A landscape with many peaks, sampled at points; each row gives a point and its height.
From any point a climber takes the steepest step (rise divided by distance) to one of its 4 nearest points. It stops when none of these is higher. Distance is the straight distance between rows; heights are no part of it.
k611: [169  65 139  79 159 130 168 115 175 148  81 115  86 146 159 114 114 124
  87 122]  height 2.66
k607: [126 151  35 206 150 146 106 133 153  95 186 176 154 132 143 163  94 140
 160 131]  height 1.50
k702: [133 162  37 200 144 144 109 137 136  89 193 174 163 130 127 165 107 139
 165 135]  height 1.53
k451: [156  93 148  79 148 133 152 128 140 139  94 113 100 140 145 116 128 143
  98 114]  height 1.31
k86: [102 165 127 171 111 140  94 151  79 115 163 145 154 117 104 143 162 132
 152 135]  height 5.66
k731: [139 117 165 101 104  98 125 127 113 146 127 118 122 130 109 114 139 130
 122 117]  height 4.17
k431: [104 131 182 120  81 106  91 149  66 153 125 113 108 130  99 117 160 107
 126 117]  height 6.39
k327: [103 113 226  40 127 102 114 146  83 173  76 107 129 143 110  97 179  98
  92  96]  height 4.59
k710: [113 126 128 136 115 110 108 133  80 121 135 153 130 128 110 138 144 129
 125 126]  height 5.23
k390: [129 150  34 200 162 136 135  99 208  93 166 148 161 132 160 156  63 138
 164 142]  height 1.58
k110: [ 93 112 202  58 108 114 122 143  79 173  89 115 128 131 135 107 171 101
  95 112]  height 5.60
k430: [154 138  80 126 153 147 155 108 179 113 146 130 133 117 143 141 102 152
 139 150]  height 2.79
k174: [141 141  72 170 131 137 126 120 165 114 168 144 135 129 106 145  96 138
 160 147]  height 2.53
k292: [ 96 111 190  81 102 109 108 138  69 168 119 116 108 130 121 111 177 104
 100 124]  height 4.94
k372: [109 173 106 177 105 151 105 141  99 112 169 139 151 116 103 149 129 122
 163 132]  height 5.34
k772: [124 169 100 173 115 142 114 135 109 113 160 138 135 123 112 137 120 125
 162 129]  height 4.99
k525: [163 118  78 120 167 160 160  98 204 103 103 129 114 122 148 130  94 139
 124 133]  height 2.55
k852: [ 90 138 171 128  63 116  67 166  36 141 127 110 142 127  93 125 158 108
 124 125]  height 7.58
k195: [142 113 140 129 152 144 156 119 171 121 111 116 133 123 152 126 103 133
 118 119]  height 2.95
k432: [157 133  84 122 160 149 158 101 184 104 118 131 118 115 152 131  95 142
 123 141]  height 2.61
k619: [ 86 169 151 153  70  86  67 166  14 125 172 131 152 122  89 146 171 136
 147 153]  height 5.35
k828: [102 163 113 182 105 146  96 146  90 116 167 142 159 115 100 142 154 129
 158 137]  height 6.10
k745: [101 103 218  45 124 115 123 147  90 170  74 110 125 144 121  95 176  93
  79  97]  height 4.79
k800: [137 176  64 175 117 131 111 147 119  95 176 155 161 118 112 152 112 129
 167 130]  height 3.66
k810: [110 110 188  75 104 113 135 129  91 163 106 107 105 133 145 116 162 103
  99 123]  height 5.98
k973: [107 104 212  53 133 125 131 148 104 170  69 109 118 148 138 107 161  94
  84  97]  height 5.19
k962: [144  99 153 125 138 138 143 129 149 136 122 121 135 128 130 116 130 137
 108 119]  height 3.71
k219: [ 94 132 181 119  70 118  81 157  48 151 120 109 121 129  95 122 168  99
 125 113]  height 6.79
k41: [ 88 122 199  90  98 105  88 145  55 166 118 118  99 130 110 106 188 111
 100 119]  height 4.95
k521: [109 129 175 123  78 107  90 149  61 136 117 117 120 129  98 121 148 111
 134 116]  height 6.77
k286: [119 124 178 101  94  99 116 130  91 162 122 111 107 135 114 113 142 114
 125 121]  height 4.96
k59: [104 146 124 167 118 130 109 134  91 112 153 152 126 117 115 141 153 131
 143 135]  height 5.32
k844: [100 177 105 181  95 139  94 145  86 111 170 137 165 112  98 147 146 118
 163 134]  height 5.68
k958: [137 114 173  64 118 121 146 130 107 156  96 106 105 139 151 115 150 114
 101 120]  height 6.18
k635: [114 143 151 127  82 101  87 151  57 125 124 138 141 127 102 132 146 125
 138 118]  height 6.76
k773: [145 129  71 159 157 145 136 117 192 114 173 139 144 127 121 150  98 145
 150 142]  height 1.62
k265: [ 98 157 149 134  71  98  81 158  22 127 143 121 150 121 110 141 163 126
 139 137]  height 6.90
k323: [127 163  17 205 160 131 127 113 190  93 181 162 148 130 166 156  76 143
 162 142]  height 1.46
k656: [ 92 127 187 111  80 117  75 152  43 153 118 107 109 129  94 110 182 109
 120 115]  height 5.69
k419: [ 87 177 131 168  92 109  76 147  60 110 176 144 177 114  73 138 166 127
 153 139]  height 4.52
k559: [159 127  98 127 159 154 167  98 194 102  97 118 118 114 147 127  96 140
 124 125]  height 2.52
k422: [151 103 160  88 132 133 148 129 137 143 113 109 115 140 128 115 141 142
 103 118]  height 3.91
k445: [132 148 101 140 129 130 156 108 156 118 141 136 126 118 141 135 110 138
 140 150]  height 3.14
k190: [113 177  91 180  99 138 108 146 105 112 171 142 153 117 108 148 127 122
 173 137]  height 4.54
k408: [110 106 204  52 131 124 144 146 109 164  71 113 112 141 141  98 154  91
  86  95]  height 5.64
k660: [171 110  87 126 172 152 167  87 226 109  87 120 103 118 149 110  89 140
 124 127]  height 2.26
k24: [108 161 143 139  98 108  86 145  40 113 157 140 153 120  98 143 163 135
 141 138]  height 5.56
k715: [117 130 130 141 121 123 116 126 104 118 144 157 125 119 114 141 132 122
 122 134]  height 6.23
k879: [105 113 189  63 112 126 136 137  99 171  87 107 114 133 145 111 159 102
  99 112]  height 6.03
k191: [137 113 156 110 115 114 134 124 131 134 127 129 143 131 107 125 134 131
 111 120]  height 4.28
k949: [110 151 151 135  85 105  81 154  39 119 134 136 143 127 109 139 155 128
 138 123]  height 6.65
k234: [113 143 131 143 121 125  97 143  65 113 146 158 138 121 104 138 155 137
 135 136]  height 5.11
k790: [152  85 147 113 156 142 159 131 161 136 105 109 112 140 146 120 131 143
 100 118]  height 3.21
k82: [148 115 161  79 118 112 145 129 116 150 122 101 117 131 129 117 149 134
 106 117]  height 4.50
k767: [156 108 118 123 173 133 179  96 212 119  91 111 101 129 158  99  96 145
 119 128]  height 2.32
k73: [123 152  35 209 152 139 120 124 173  96 180 167 155 133 156 159  84 137
 159 138]  height 1.48
k801: [110 121 181 109  94 108 111 136  74 167 124 109 105 128 112 109 164 106
 126 125]  height 5.77
k492: [162 118  66 124 163 165 155 105 200 104 126 126 125 117 155 142  95 149
 132 149]  height 2.60
k45: [ 90 143 158 128  61 108  65 161  15 130 138 121 150 123  95 140 163 110
 129 133]  height 7.22
k68: [124 126 128 137 132 130 153 121 144 122 123 134 142 118 138 136 106 129
 115 139]  height 3.64
k377: [164  90  75 122 178 159 166  84 236 115  97 121 106 120 148 116  86 140
 129 128]  height 1.73
k353: [157  74 127 106 189 124 190 102 209 142  81 106  95 135 183 102  95 147
 112 131]  height 2.70
k498: [111 138 159 129  70 106  84 156  41 129 128 123 133 124 101 128 150 113
 136 121]  height 7.16
k239: [127 172  30 219 156 143 114 132 161  90 191 163 152 129 158 162 100 142
 162 137]  height 1.35
k965: [130 125 159 115  98  97 110 129  94 135 120 128 130 134 103 119 140 122
 125 121]  height 4.53
k630: [ 89 112 208  56 105  99 107 137  72 168 108 122 112 133 119 110 179  94
  90 125]  height 4.41
k129: [150 132 102 125 151 153 166 101 180 106  98 123 128 113 154 127 101 136
 124 133]  height 2.58
k160: [142 133 111 127 145 143 164 102 173 111 111 126 133 113 155 131  96 133
 119 138]  height 2.51
k749: [ 90 113 207  56 110  96 107 144  77 168  86 124 127 138 117 102 181  98
  91 106]  height 4.68
k272: [117 183  79 177  95 142 106 144  92 107 173 142 161 117 112 157 122 126
 174 134]  height 3.67
k279: [153 122  63 149 158 167 151 113 201 111 154 130 140 128 135 148  93 153
 148 149]  height 1.99
k143: [142 122 165  93 114 106 136 125 113 151 128 107 123 132 119 114 146 131
 117 118]  height 4.43
k100: [ 99 171 133 159 103 124  76 148  62 111 170 143 168 111  88 142 170 132
 150 140]  height 4.93
k435: [151  78 139 113 177 132 176 107 190 140  89 111  86 141 162 114 101 136
 103 124]  height 2.90
k244: [131 153  44 190 138 143 110 128 163  97 183 166 147 130 129 156  96 137
 157 133]  height 1.59
k690: [128 114 138 132 139 142 156 115 160 121 111 127 143 121 143 125 108 129
 115 130]  height 3.41
k610: [109 113 190  86 101 107 119 132  84 168 116 113 105 128 130 110 166 111
 103 128]  height 5.51
k818: [154 120  62 174 171 167 157 112 224 106 149 120 150 133 154 152  76 157
 155 150]  height 1.81
k739: [166  89  99 115 183 143 178  78 239 119  84 113 104 122 155 103  96 142
 122 137]  height 2.00
k908: [129 168  88 176 119 133 120 132 133 112 169 143 133 123 110 141 108 126
 167 131]  height 4.42
k881: [118 133 155 128  82  96 100 140  66 138 122 125 128 129  99 124 134 121
 131 119]  height 6.31
k526: [ 92 176 143 163  85  97  65 152  43 118 175 136 173 114  72 134 169 133
 156 148]  height 4.97
k183: [152  93 148 111 162 142 156 124 171 138 100 108 107 135 154 109 120 144
 106 116]  height 3.03
k171: [140 134  58 184 157 145 130 117 196 112 172 144 153 136 135 154  78 141
 160 143]  height 1.63
k567: [167 111  63 144 179 175 155 107 205 108 139 127 128 129 157 150  92 155
 141 152]  height 2.45
k932: [142 136  54 182 145 137 115 129 173 107 176 149 154 139 110 148  94 134
 159 138]  height 1.74
k472: [138 112 177  62 137 127 158 131 132 152  68 103  86 145 151  99 131  99
  96 100]  height 0.48
k135: [ 89 158 159 139  66  97  76 163  16 127 151 127 158 124  97 148 162 122
 138 149]  height 6.49
k864: [144 142  89 129 142 142 152  99 170 117 150 134 125 120 141 137 101 142
 136 151]  height 2.94
k651: [165  96 115 106 192 127 191  84 229 128  84 102  95 127 173  99  98 156
 120 127]  height 2.49
k362: [ 96 122 192  99  95 105 103 139  65 165 120 114  98 137 116 114 166 103
 118 119]  height 5.67
k985: [157  80 143  89 163 129 156 127 162 139  94 117  90 146 152 114 125 135
  95 120]  height 2.84
k318: [115 147 112 171 127 136 124 129 118 116 157 141 122 119 118 139 130 127
 150 142]  height 5.28
k102: [109 162 117 175 119 138 113 143  94 114 161 144 133 116 107 141 147 129
 154 133]  height 5.59
k930: [142 163  69 175 125 132 119 130 140 101 171 147 147 128 108 143 101 128
 166 128]  height 3.95
k444: [161 111  59 165 176 175 150 108 217 103 148 116 132 137 162 151  78 164
 152 145]  height 2.14
k854: [171  86  77 116 189 159 176  85 252 122  88 114 104 127 153 117  83 140
 126 135]  height 1.61
k572: [132 153 100 151 132 135 141 111 153 110 168 136 116 118 126 137 111 133
 151 145]  height 2.74
k334: [117 122 125 146 130 131 149 113 142 122 127 148 130 114 140 142 120 124
 121 142]  height 3.42
k156: [112 147 133 151 123 121 104 139  74 114 152 153 132 120 106 144 153 131
 139 132]  height 4.98
k582: [130 104 142 125 131 132 138 122 143 128 117 133 148 125 126 126 122 129
 111 127]  height 3.90
k266: [166  96  62 131 176 173 163  94 225 107 106 131 106 125 159 136  82 148
 132 140]  height 1.29
k84: [147 113 162  66 123 123 153 130 122 151  96 104 107 140 148 114 140 120
 100 117]  height 5.40
k663: [117 127 141 128 111 101 107 137  88 125 128 154 132 130 104 127 135 118
 123 129]  height 5.91
k204: [157  99 153  73 133 124 151 133 129 145 104 113 108 142 141 120 143 134
 101 112]  height 3.60
k77: [113 104 206  60 130 128 139 147 115 166  66 109 103 143 146 100 151  93
  88  93]  height 5.21
k347: [139 164  52 177 126 141 107 139 134 100 177 155 153 125 112 149 104 124
 159 129]  height 3.94
k919: [119 132 147 125 102 100  98 141  80 131 120 145 132 130 101 125 140 122
 123 126]  height 5.18
k721: [157  85 151  64 150 122 164 129 152 146  77 117  89 152 148 107 126 112
  88 115]  height 2.59
k557: [149 107 141 126 159 142 168 115 184 128  93 107 114 136 157 114 105 139
 109 117]  height 2.96
k751: [124 115 143 137 116 100 116 126 103 127 130 149 139 124 106 126 133 122
 127 119]  height 4.10
k29: [168  85 101  99 198 144 192  78 247 136  87 107 100 127 174 101 103 158
 118 138]  height 2.38
k543: [138 130  57 184 161 156 145 109 216 111 165 133 162 133 150 151  65 146
 160 141]  height 1.56
k867: [154 116 109 129 165 142 169 104 201 109  85 113 106 125 157 106  95 146
 120 119]  height 2.41
k5: [120 114 143 134 125 122 128 122 130 127 123 145 144 126 120 129 118 122
 111 131]  height 4.06
k209: [113 158 109 174 119 136 123 132 115 118 163 144 122 119 116 138 132 128
 153 136]  height 5.33
k888: [109 101 225  39 143 118 129 154 100 182  63 108 118 149 121  91 173 105
  84  88]  height 6.34
k508: [155  94 140 122 171 139 171 119 177 130  90 115  94 137 162 108 106 145
 107 118]  height 2.98
k990: [140 121 122 123 157 145 169 114 179 111  98 117 127 116 150 116  99 133
 118 122]  height 2.78
k827: [125 122 174  83 100 108 132 132  98 162 121 104 116 132 130 113 146 124
 112 126]  height 4.44
k628: [129 148  37 197 155 135 137 114 190 102 169 156 159 133 149 159  67 141
 164 140]  height 1.60
k886: [153 107 160  60 133 124 157 125 127 149  93 110  97 140 151 120 138 121
  99 112]  height 2.69
k36: [125 125 165 116  91  97 105 137  80 143 120 119 122 131 103 118 145 116
 130 114]  height 5.93
k200: [ 92 170 146 156  85  93  71 154  32 116 170 135 164 120  90 138 171 140
 145 153]  height 5.42

Where does a climber stop that starts at each point below?
k239 => k828
k965 => k852
k526 => k852
k930 => k828
k41 => k852
k73 => k828
k702 => k828
k292 => k852

Call two points neighbours if one is among the 4 nearest of the other. Go from one point of each pair to the other, from neighbour to neighbour, staying as high as possible. Name the lowest point that can't be avoided.
k715 / k888 => k919
k958 / k888 => k408
k958 / k852 => k610
